Each row is a point on a landscape with many peaks, with its height.
A climber steps from a point to the highest of its 4 nearest points, and stops where none of them is higher. Distance is the straight distance between rows; heights are no part of it.
Q_735: [ 17 -20 -52 -32  -2  23 -29  67  28  -9]  (h 3.69)
Q_774: [-36 -46 -57  31 -34  30 -23  28 -52 -33]  (h 2.20)
Q_176: [  9   6  39   2  27 -20   9 -30  13   3]  (h 4.13)
Q_723: [ 27  -5 -35 -32  -7  20 -20  56  32 -28]  (h 4.12)
Q_830: [  1 -21 -25   6  -3  -5  13   7 -10  -1]  (h 6.16)
Q_509: [-14   1  40  28  13 -30  34 -54 -27 -14]  (h 3.47)
Q_913: [ -3 -26 -42   5  -4   7   4  29  -6  -2]  (h 5.17)
Q_148: [  4   1  90  24  20 -25   0 -48  11 -12]  (h 2.93)
Q_625: [ 18  -3  -4 -29  21 -10   0  10  40  25]  (h 5.80)
Q_520: [-11  36 -18   4   2  -1  27 -30 -23  68]  (h 6.13)
Q_636: [-14  13  70  26  20 -29  16 -59  -7  -3]  (h 2.79)
Q_156: [ 19 -16 -27 -23  10   2  -4  25  21   7]  (h 6.94)
Q_935: [ 10  15  24 -11  23 -20   8 -16  19  26]  (h 4.38)
Q_994: [  1  41  64   3  28  -2  -5 -35  27  59]  (h 2.35)
Q_480: [ -8  13 -31  -8   1   2  15 -11  -9  70]  (h 4.96)
Q_513: [-13  44  11  12  12   0  25 -52 -23  58]  (h 4.11)
Q_797: [ -4   2 -46  -9 -42  28 -28  47 -15 -56]  (h 3.24)
Q_574: [  2   1  46  13  20 -22  18 -35   3 -14]  (h 4.06)
Q_277: [ -3  34   2  -8   7  -5  19 -28  -5  63]  (h 4.80)
Q_158: [ -3   2  -3  -1   9 -18  19 -25   2  34]  (h 4.91)
Q_304: [  1   6 -10 -21  12 -11  10  -3  16  50]  (h 5.47)
Q_740: [  5  -6   6   0  13 -14  19 -15   0   7]  (h 4.53)
Q_883: [  5  66  17   2  21  18  13 -48 -18  75]  (h 3.39)
Q_367: [-18 -47 -71  -4 -16  31 -33  65   2  18]  (h 3.40)
Q_270: [ 13  -1  79  20  10 -11   2 -35  -4 -64]  (h 3.68)
Q_483: [ -4  -9  14  18   6 -18  24 -23 -11 -10]  (h 4.34)
Q_414: [-37 -50 -71  11 -24  19 -27  36 -24  17]  (h 3.51)
Q_50: [ -4  70  53   7  23  15   2 -52 -10  64]  (h 2.94)
Q_331: [ 30   6  30 -15   9   2   0   3  15 -53]  (h 4.50)
Q_805: [ 33  -8  -8 -35  11  12 -11  39  39 -21]  (h 4.99)
Q_391: [-19  29  24  36   4 -24  38 -69 -43  21]  (h 4.15)
Q_896: [  2  -4  59  23  15 -24  18 -44 -14 -45]  (h 3.45)
Q_333: [  1 -28 -57 -10 -25  31 -26  60  -3 -16]  (h 3.49)
Q_125: [-11 -13 -31  10  -1 -16  21  -8  -9  27]  (h 5.16)
Q_588: [ 11   1  80   5  30 -17  -6 -27  32  -7]  (h 4.33)
Q_241: [-22 -21 -60  -6 -36  38 -40  55 -25 -44]  (h 3.33)
Q_527: [ 22  -4  22 -10  19  -7   2   1  19 -19]  (h 4.30)
Q_857: [ 14  -1  -2  -8  -8   7   3   6  -3 -59]  (h 4.92)
Q_712: [ 20   3  58 -14  34 -14 -12 -13  45  21]  (h 5.01)
Q_675: [  0 -30 -56 -16  -4  12 -10  45  18  33]  (h 3.34)
Q_461: [ -8 -24 -37  21 -17   0  11   6 -30 -24]  (h 5.48)
Q_891: [ -4   3 -39  -9   0  -2  11   7   8  57]  (h 5.36)
Q_497: [ -8  11 -31  -1 -44  20 -11  37 -27 -75]  (h 2.50)
Q_185: [-20 -39 -57  14 -18  14  -4  31 -20  -8]  (h 4.14)
Q_199: [ 24   3  49  -4   9  -2   1 -10  14 -62]  (h 4.37)
Q_471: [ 12  11  28 -20  23 -15  -4 -20  35  39]  (h 4.60)
Q_64: [-21  -7   0  34  -3 -29  46 -44 -42  -2]  (h 5.94)
Q_226: [ 14  17  94   5  27 -12 -22 -29  50  35]  (h 2.51)
Q_726: [-14  32 -26 -23 -67  16 -27  41 -15 -75]  (h 1.06)
Q_56: [ 14   4  29   6   1  -8  16 -15 -14 -69]  (h 4.29)
Q_111: [ -3   0 -50 -19 -38  34 -36  64  -2 -43]  (h 3.41)
Q_476: [ 11  -4   9  -9  16 -17  13  -5  16   6]  (h 4.42)
Q_727: [  5 -14  -8  14  -8  -2  19   2 -23 -46]  (h 5.21)
Q_681: [  5  20  84  16  26 -19  -9 -44  29  31]  (h 2.42)
Q_124: [-12  50  46  15  11  -7  19 -66 -19  50]  (h 3.08)
Q_98: [-12 -20 -49  10 -33  25 -20  42 -32 -43]  (h 2.88)
Q_464: [ 31   0  24 -30  26  -7 -14  11  50   6]  (h 5.46)
Q_454: [-21 -31 -40  29 -18  -4  21  -1 -35   6]  (h 5.79)
Q_227: [  8 -10 -25  -2 -11  13   0  27 -11 -44]  (h 4.67)
Q_462: [ 16  -4  81   8  24 -18  -3 -25  18 -32]  (h 3.91)
Q_561: [ -5  23  73  19  23 -18  -1 -49  12  32]  (h 1.79)
Q_553: [  9  -2 -19 -17   5  -4   7  12  19  33]  (h 5.81)
Q_924: [  9 -19 -57 -17  -8  19 -21  59  17  -3]  (h 3.66)
Q_129: [  9  24  66  -6  29 -11  -8 -25  44  47]  (h 3.81)
Q_851: [-15  11   0  15   1 -17  33 -40 -27  32]  (h 3.29)
Q_714: [ 24  -8 -23 -15  -2  10  -5  29  11 -34]  (h 4.02)
Q_193: [-36 -48 -61  28 -23  23 -20  32 -42 -15]  (h 3.10)
Q_956: [-28  32 -39 -29 -80  24 -43  59 -17 -63]  (h 0.48)
Q_958: [-20 -37 -71  -3 -12  16 -18  43   0  52]  (h 3.31)
Q_676: [ 17  22 -12 -22 -34  18 -18  35   7 -70]  (h 0.76)
Q_602: [-24 -25 -59   2 -15   5   2  18 -15  49]  (h 3.11)

For each start below, name every point that the climber comes to, in order.
Q_50 -> Q_513 Q_520
Q_774 -> Q_185 Q_461 Q_830
Q_735 -> Q_723 Q_805 Q_156
Q_333 -> Q_924 Q_723 Q_805 Q_156
Q_636 -> Q_574 Q_483 Q_740 Q_158 Q_304 Q_553 Q_156

Where does a climber stop that starts at each point below?
Q_331 -> Q_830
Q_676 -> Q_830
Q_958 -> Q_830
Q_471 -> Q_156
Q_124 -> Q_64
